Each row is a point on a landscape with many valleys, with its height.
From any point a ball rolls to the lowest of the 2 points nearest to it. It stops when none of these is lower. Distance is the straight distance between rows; heights are no part of it.
fiva:  18 -20  -4 -10   0   9 -16  -5  33   1  -2   8  19  -2 -21   5 -24   2   3  19 -35  28  15   9 -15  17  (h 727)
gelag:  -3  19  16  -8   4 -36  16  -3 -18   0  12 -13 -18   2  33  10 -13   2  12 -26   8  16   9  -9  -8 -13  (h 298)
vafaf:  29  -2   9  -2   0   5   2  11   4   7  16 -28 -26 -13 -25   2 -34   6   2   0 -19  22   7 -30 -35  15  (h 774)
Zug:   3  -3  10  -1   4   5 -14  11   0   3  19 -24 -16 -14  -3   7 -16   9   9  13  -2   5  -1  -8 -16   7  (h 336)
tepiv:  -8  -6   3  -6  18   9  -2   6 -11 -10  14 -14 -18 -16   8   6   9   9   0   9  32 -10  -6   3  -2   3  (h 441)
riv:  -2   3 -11  28 -27   0  16  -5 -22   2   6 -13 -14   4 -12   3  -1  -7  -6 -17  11  -5 -19 -39 -12 -13  (h 145)
Ter:   6 -27 -26   4  15  16  -7  -7  13  12  -7  -3  15   4 -17 -28  27   2 -17   8  -4 -24  -6   4   9  14  (h 480)
vinus:   1  -9  10 -19  14  -3 -20   7  20   9  -2   2  21   6   9 -17   7   4  -5   9 -19  -1  10  20   7  10  (h 358)
kar:  25   5   3 -22   1  16 -11   8  13   7 -16  -3  12  -3  12  12  -9  -5  -3  27  -7 -20   4  13  -2  -8  (h 673)
lesim:  -9   5   8   3   2 -10   2   3  -3  12   5  -5  -1   3   5  -8   9  -8  -5   2   2  -7  -9 -20  -4  -1  (h 278)
leli: -26  -3   7 -10  25  -4   3  13  -6  -1  17   4  -9 -18  16  11  12   8   5  13  36   1 -13   2  -9   3  (h 466)
kago:   6 -19  -7  -2  11   5  -7  -7  14   6  -9   0   7  15  -6 -31  20  -3 -16  -6 -18 -17   5   7  18  14  (h 468)
lepu:   3  -6  -2   5 -17  11 -17  -4  17  -6 -12  14  17   5 -17  11  -8   0   6   8 -17   7  11  14   9   3  (h 323)
sofiz:  19   9  -3  15 -25  -5  17  -7 -20   4  -7 -14 -15  20  -6  -4   4 -12 -13 -26   4  -7  -6 -31  -2 -14  (h 180)
zas:  -1  -9   6   0   3   3 -15   4  15   2  23  -9  -2 -16 -15  10 -30  12  25  21 -18  33   7   1 -31  17  (h 752)
maf:   3  -2  -9  -5  -2  -5  23 -20   0 -14 -15  10   6  13  14 -20  10 -14 -16 -15  -1  -9   0   1   9 -10  (h 252)
Bogi: -17 -42 -32   3  15   9  18 -19  17 -11   0  20  17  -3  -3 -14  19   5 -11   9  20  -3 -11  17  -1   7  (h 179)
Tuk:   7  -5   9  17  -3   5 -15   4  -8  -7   8 -23 -21   5 -20  -4   4   8   2 -15  -5   1  11  -4  16  14  (h 193)
nul:  32 -10 -12  -5  -8  17   1   5  -4   2   4 -28 -16  -9  -5   1 -21  -5  -8  10  -9  -3  -8 -20 -21  -3  (h 235)
Kag:  13  30  20  -7 -11   4 -10  14   5  15 -17  14   9   5   4  26 -15  -7   8  19 -16   0   6   7   3 -12  (h 507)
vuk: -13  -6 -14 -13  -8  15   3  -9  13 -19 -15  24  23  -7  11  10   1   1   1  11  15 -16   2  31   4 -10  (h 371)
Det:   2 -26 -22   4  13   2  13  -7  -5   4   9 -14  -7  -5  -2 -23  13  -6 -20   3   9 -10 -20 -21  -9   1  (h 164)
ravik: -17  -3   7  -9  -8  -1 -11  -1  17 -12  -7  25  21  11   1  -4   9   8   0 -15  -9  -3  20  37  25   9  (h 403)
Zib: -15 -22 -17 -10  -6   3   7 -17   9 -29  -3  19   7  -6  16   0  -3   2  -4  -3   8  -3   6  25   6  -2  (h 310)
vimep:  -8  11  10 -17  11 -27  14  -7  -8 -17   3  12   1   2  37  -3  -1   1   2 -20   1  14  16  20  13  -5  (h 339)
fato:  26   8  -8  -6 -14  -6  26 -16 -12  -3 -15  -5  -6  24  13 -17  10 -19 -22 -28  -2 -14  -1 -17   5 -19  (h 215)
Gulev: -14   2  -2 -14   8  -2   6  -2  -3  -3  11   4  -2 -14  32  15 -12  -5   4  24  12  -2 -13  -1 -20 -18  (h 629)
nusun:  -9  -1   0  33 -13  12 -15   1 -10  -2   6 -11  -8   3 -34   2  10   6   9  -5   4  -4  -1  -9  14  10  (h 150)
Balu:  19  16   0   9 -14  16   2   3 -11   9 -21  -7  -5  18 -18 -13  24 -13 -16 -12   7 -33 -11 -16  15 -12  (h 236)
ror:   8  -6  -9 -14   9  11  19  -6  -7 -22 -13   3 -18   5   9 -19  21  -2 -23 -26  20 -25   2  12  25   2  (h 520)
tal:  12  17  10  14 -28 -22  16  -4 -14  13  -2 -13 -14  17   0  14  -9  -7   2 -28   0   4  -1 -39 -12 -14  (h 213)
rif:  39 -10 -11  13 -18  10   3  -1 -14 -17  -6 -19 -30   2 -23  10 -22   3 -13 -26 -14  15  17  -8   6  -1  (h 253)
Fadig: -18  32  28   9  -4   3 -17  28  -6  21   9  -3  -7  -8  -4  28 -11  10  22  11   4  -7  -6  -5  -5   2  (h 438)
gozul:  22 -21 -47  18   2  29   3   2 -17   1  -8 -23  -9  -3 -28 -19  16   0 -23 -12  -3 -27 -12  -7   8  -2  (h 181)
reke: -36  -9 -10  21  -2   2  -2 -15  -2 -12  12  18   7  -3 -10   8  12   6  17   5  16  13  -8   7   0  -2  (h 396)
vuzed:  -9  -2  12  -5  13   2 -14   6  -4 -16  10  -8 -13  -4   9   1   6  10   2  -2  12  -2   8  16  11   7  (h 413)
nas:   9 -12  -8 -24  17  20  -7   4   4 -12 -13  -5  -1 -10  16  -1  12   8 -13  10  21 -33   9  25  12   4  (h 456)
Dud: -25  -1  -1  12  -6   0  -2 -12   9  -5  -2  24  23  15 -11  -6  19   2   6  -6  -1   5   5  18  16   2  (h 353)
git:  23   2  13  12  -7  -2  -8   3 -10  -8   2 -23 -30   5 -14   6 -15   7   3 -20  -8  15  20  -9   9   7  (h 234)
Sog:  15  -7   5 -12   5  -8  -8  -1  18   9  -7  -2  10   9  10 -13  -8 -10  -8   8 -29   5   8   0   0   2  (h 326)
sobe:  -9  31  24   9 -14 -11  -8  20  -5  22   4   3 -11  -5  -2  31 -27   4  26   2  -7  17   2 -13 -11  -2  (h 463)
dosu:  29 -17 -15  -3  -5  30 -21   1  21   5 -13  -6  17  -6 -33   3  -7   8   0  18 -24  -4  12  12  -1  19  (h 699)
fuv: -10   2  -9  36 -21  12   1  -2 -19  -2   7  -9 -10  -5 -28   7   3   1   4  -3  15 -10 -17 -24  -1  -4  (h 107)
Kaboz:   0 -14 -10 -16  16   4   6  -5   3  -3   3  -5   6 -13  23  -1  -1  -5  -8  25  16 -12 -13  -1 -15 -10  (h 642)
suta:  36  -5   0 -11  -2  17 -11   1  21  -1 -14  -1   0  -3 -23   9 -22  -3  -6  13 -28  14  17   2  -5  11  (h 713)
bet:  -6  10   8  11  -7 -42   5  -5   3  20   3   3   4   3   7   7 -24  -6  19 -10 -22  31   5 -25 -17  -3  (h 432)
boke:  17 -12 -17  -2  -2  14   2   1 -12   5   4 -23 -13  -6  -1  -8   2  -4 -17   3   9 -20 -18 -22 -11  -6  (h 196)
taki:  14   3  12  -2   0 -13  -2   3   5  19  -6 -12  -1  14   4 -16   3 -13 -10  -4 -17  -3   2 -20   0   1  (h 301)
Tubib:  25 -14 -22  24 -18  23  -2   4 -21 -16  -3 -23 -23   1 -32   0  -6   4 -10 -23 -10  -3   3  -6  15   2  (h 214)
ralez:  -7 -10  -5  14  -5 -16   2 -10  -8 -11  24 -16 -23 -10   6   8 -26   2  16  -5  -4  28   4 -15 -21  -2  (h 379)
Kep: -26  15  10   6   3 -31  17   0  -3  21   5   9   8   5  14 -11   8 -10   1  -9   4   5 -14 -30 -10  -1  (h 249)
Dazab: -34  18  12  16  -2 -19  -2  -3  -2  12   4  26  22  13  -7  -4  20   1  14  -6  -1  13  -4   4  10   3  (h 316)
maluz: -14  18  24 -12  18 -22  -6  14   0  22   2  12  17   7  14 -17  17   2  -7   1  -7   2  -1   6  11   6  (h 224)
kuloz:  -1   3   6 -17   4 -10   9  -7   1 -17 -10   8   1   8  24 -12   6  -5 -10 -15  -2  -4  13  17  18  -2  (h 293)
fom:  -2  24  21  -1  -6 -15  -5  11   7  31 -13  12  26  14   1  -8   5 -12  -2  11 -19  -5  -6 -11   3  -6  (h 192)
Nolen: -21  22  -2  -5   1   8  31  -9  -6 -22 -16  28   4  -2  11   4  19  -7   3   0  39  -8 -16  18   7 -16  (h 575)
vufo: -15   4  10  -1   5 -18   1   3 -11  -6  22 -11 -24  -8  22   9 -11   3  11  -6   9  15   2 -10 -12  -4  (h 343)
boru:  13  35  29   1 -11  -4  -8  18   2  20  -9   9  -6   2  -8  34 -23  -4  13   8 -16  14  10  -8  -3  -5  (h 486)
lekam: -20  11  -7  -6  -1   7   3  -7  -5 -11   3  17   5 -12  24  27 -10  -2  18  25  21  -2 -12  14 -12 -22  (h 613)
vam:   9 -26 -34  27  -5  16   5  -3 -15  -1   8 -23  -8  -5 -28 -15   1  -1 -14  -7  -8  -5 -15 -19  -1   1  (h 151)
bodi:  -4  -1  -5 -27   8  14   6   1   9 -17 -19  16  13  -6  19   1  13   4 -10   7  25 -27   6  35  13  -4  (h 419)
mimo:   3  30  11   3 -14 -34  18  -6 -16   6  -2   1  -5  12  17  18 -13  -8  17 -25  -2  11   5 -18  -4 -19  (h 254)
Laz:  -7  26  12  17  -9   2   7  -1 -12   4 -11   4   0  17 -15  -8  27 -10  -4 -15  15 -20  -5 -12  20  -7  (h 261)
pirel:  -3  -6 -12  -4 -16  21 -14  -4  18  -8 -16  19  28  -4  -4  17  -4   5   9  21   3 -11   7  28   2  -5  (h 378)
vuz:  37 -16 -15 -10   5  26 -10   7  -2  -2   3 -34 -15 -17 -17  -5 -16   8  -4  12 -11  -5   1  -6 -13  10  (h 266)
Mogal:  -2 -13   0   2  -5  -3 -19  -2  22   0  11   9  16  -2 -10   7 -19   3  17  14 -27  35   9   9 -14   9  (h 740)
Zisi:  12  -2  -5 -25  10  16  -4   2   7  -1  -4  -4  10 -16  29  16 -12   2   0  35  12 -21   0  15 -13 -13  (h 658)
nen:   0  12  10  -6  -1 -32   7  -6   1  10   0   6   9   5  23   0 -17 -10   7  -2 -21  22   6  -8 -10 -12  (h 412)
gobik: -15   7   1   5   0   7  16  -8 -10 -26  -7  13  -8   2   1  -2  20   2  -1 -13  30  -8  -1  14  21  -4  (h 555)
dom: -20 -31 -31  11  -8  11   6 -24  14 -18  -1  22  24   0  -3  -4   4   0  -1   8   5   1  -5  17  -2  -4  (h 240)
robez:  20   0  10  -5   3   6  -2   5  11  -2  14 -10 -19 -18 -18  16 -42   6  14  15 -19  36  14 -10 -36  12  (h 764)
kuzip:  -9   8  26  -5  14   3 -24  19  -4  -4  21 -21 -22 -12   3  11  -8  17  16   5   8   4   9  12   0  11  (h 375)
tutur:  -1  26  32 -11   7  -9 -16  24   2  25  -4   3  10   6   6  -2   5   2  -1  10 -10  -9   1   5  11   0  (h 232)
riz: -43 -14  -6   9  16 -16   6  -6   0  -1  20  22   4  -9   3   3  16   5  14   7  24  23 -18  -1 -12   8  (h 430)
vedap:   5   9  12  -3  -5  -4 -18   9  19  27 -10  12  29   8 -10   2  -2  -8   4  25 -25   4  -1   0  -4   1  (h 233)
Lev:  -1   4   1  12 -15   9 -20   3  19  16  -5  12  28   2 -25  16  -4  -2  16  25 -18  10  -1   0  -8   4  (h 274)
dobon:  30  -7  -9  -8  -3  26 -21   3  15  13 -22  -6  16  -1 -14   1   2   0  -2  21 -11 -25   7  10   3   7  (h 687)
baf:  15 -14  -3 -27   7  11  -2   1  -1 -24  -9  -9 -20  -5  21 -12   4   4 -20 -16   8 -24  12  22  18   3  (h 492)
fude:  28 -24 -34  19 -10  23   3   3 -16 -12   4 -27 -16 -11 -33  -2 -18   0 -10 -10 -19   9  -4 -10  -6   5  (h 183)
Vor: -18  21  -6  -5  -6   1  26 -10 -11 -19  -6  22  -2  -4  24  15   0 -11   8   6  28  -3 -14   6  -5 -27  (h 593)
Kimeb: -44   5   7  -9  22 -23   3  10  -9   5  22  21  -2 -17  21  12   2  10  16   7  24  21 -17   4 -14   5  (h 467)
lim: -26  15  15  -1  19 -44  25  -2  -3  22   8  16  16   7  17 -22  18  -5  -2 -18  -1  16  -8 -14   1   8  (h 218)
mur:   0   5   6   2   5  -1  12  -6 -15 -18   0  -3 -20   7   6  -8  18   0  -9 -25  20  -9   4   0  20  -2  (h 538)
Zaku:   2   9  10 -16   5 -37   8  -7  -1  -6  -1   6   3   4  38   5 -20   0   8 -15 -18  25  19  13   1 -12  (h 383)
taf: -20  24  21  19  -4 -13   0   0  -8   8  -3  10   8  16 -12  -7  24  -1   8 -17   3   0   3  -3  22   6  (h 288)
Bezi:  -8 -37 -24   1  23  -2  25 -18   7  -6   7  10   0  -3   4 -25  19  -4 -19   5  14   0 -19  -3  -3   8  (h 119)
kod:  -9 -11   3 -10   6   1  -4  -5  23   1 -12  20  24  20  -2 -27  24   1 -14 -12 -13 -15  11  25  25  14  (h 445)
kivir:   9 -21  -6  -1   9  17 -16   1   3  -5  16 -25  -8 -14 -11  -3 -10  13   4  13  -5   3   3   4  -8  16  (h 304)
kas:  29  -1 -21   9  -9  24  -3   6 -15   7 -18 -19 -14   8 -23 -15  20  -5 -22 -13   2 -32 -10 -12  12  -6  (h 209)
fepuf: -26  17  20 -13  27 -35  14  12  -3  22   9  31  23   1  17 -18  23   5  -3  -6   5  20 -14   7   5  12  (h 176)
buve: -28  14  18   7   4  -5 -20  14 -10   3  19  -5 -14 -10  -1  18  -2  13  22   4  14   8   0   4  -1   7  (h 408)

For each start below, name the point where the ball stops.
riz => vam
kago => vam
nen => fuv
ralez => Bezi
bet => fuv
Sog => fepuf
vufo => fuv
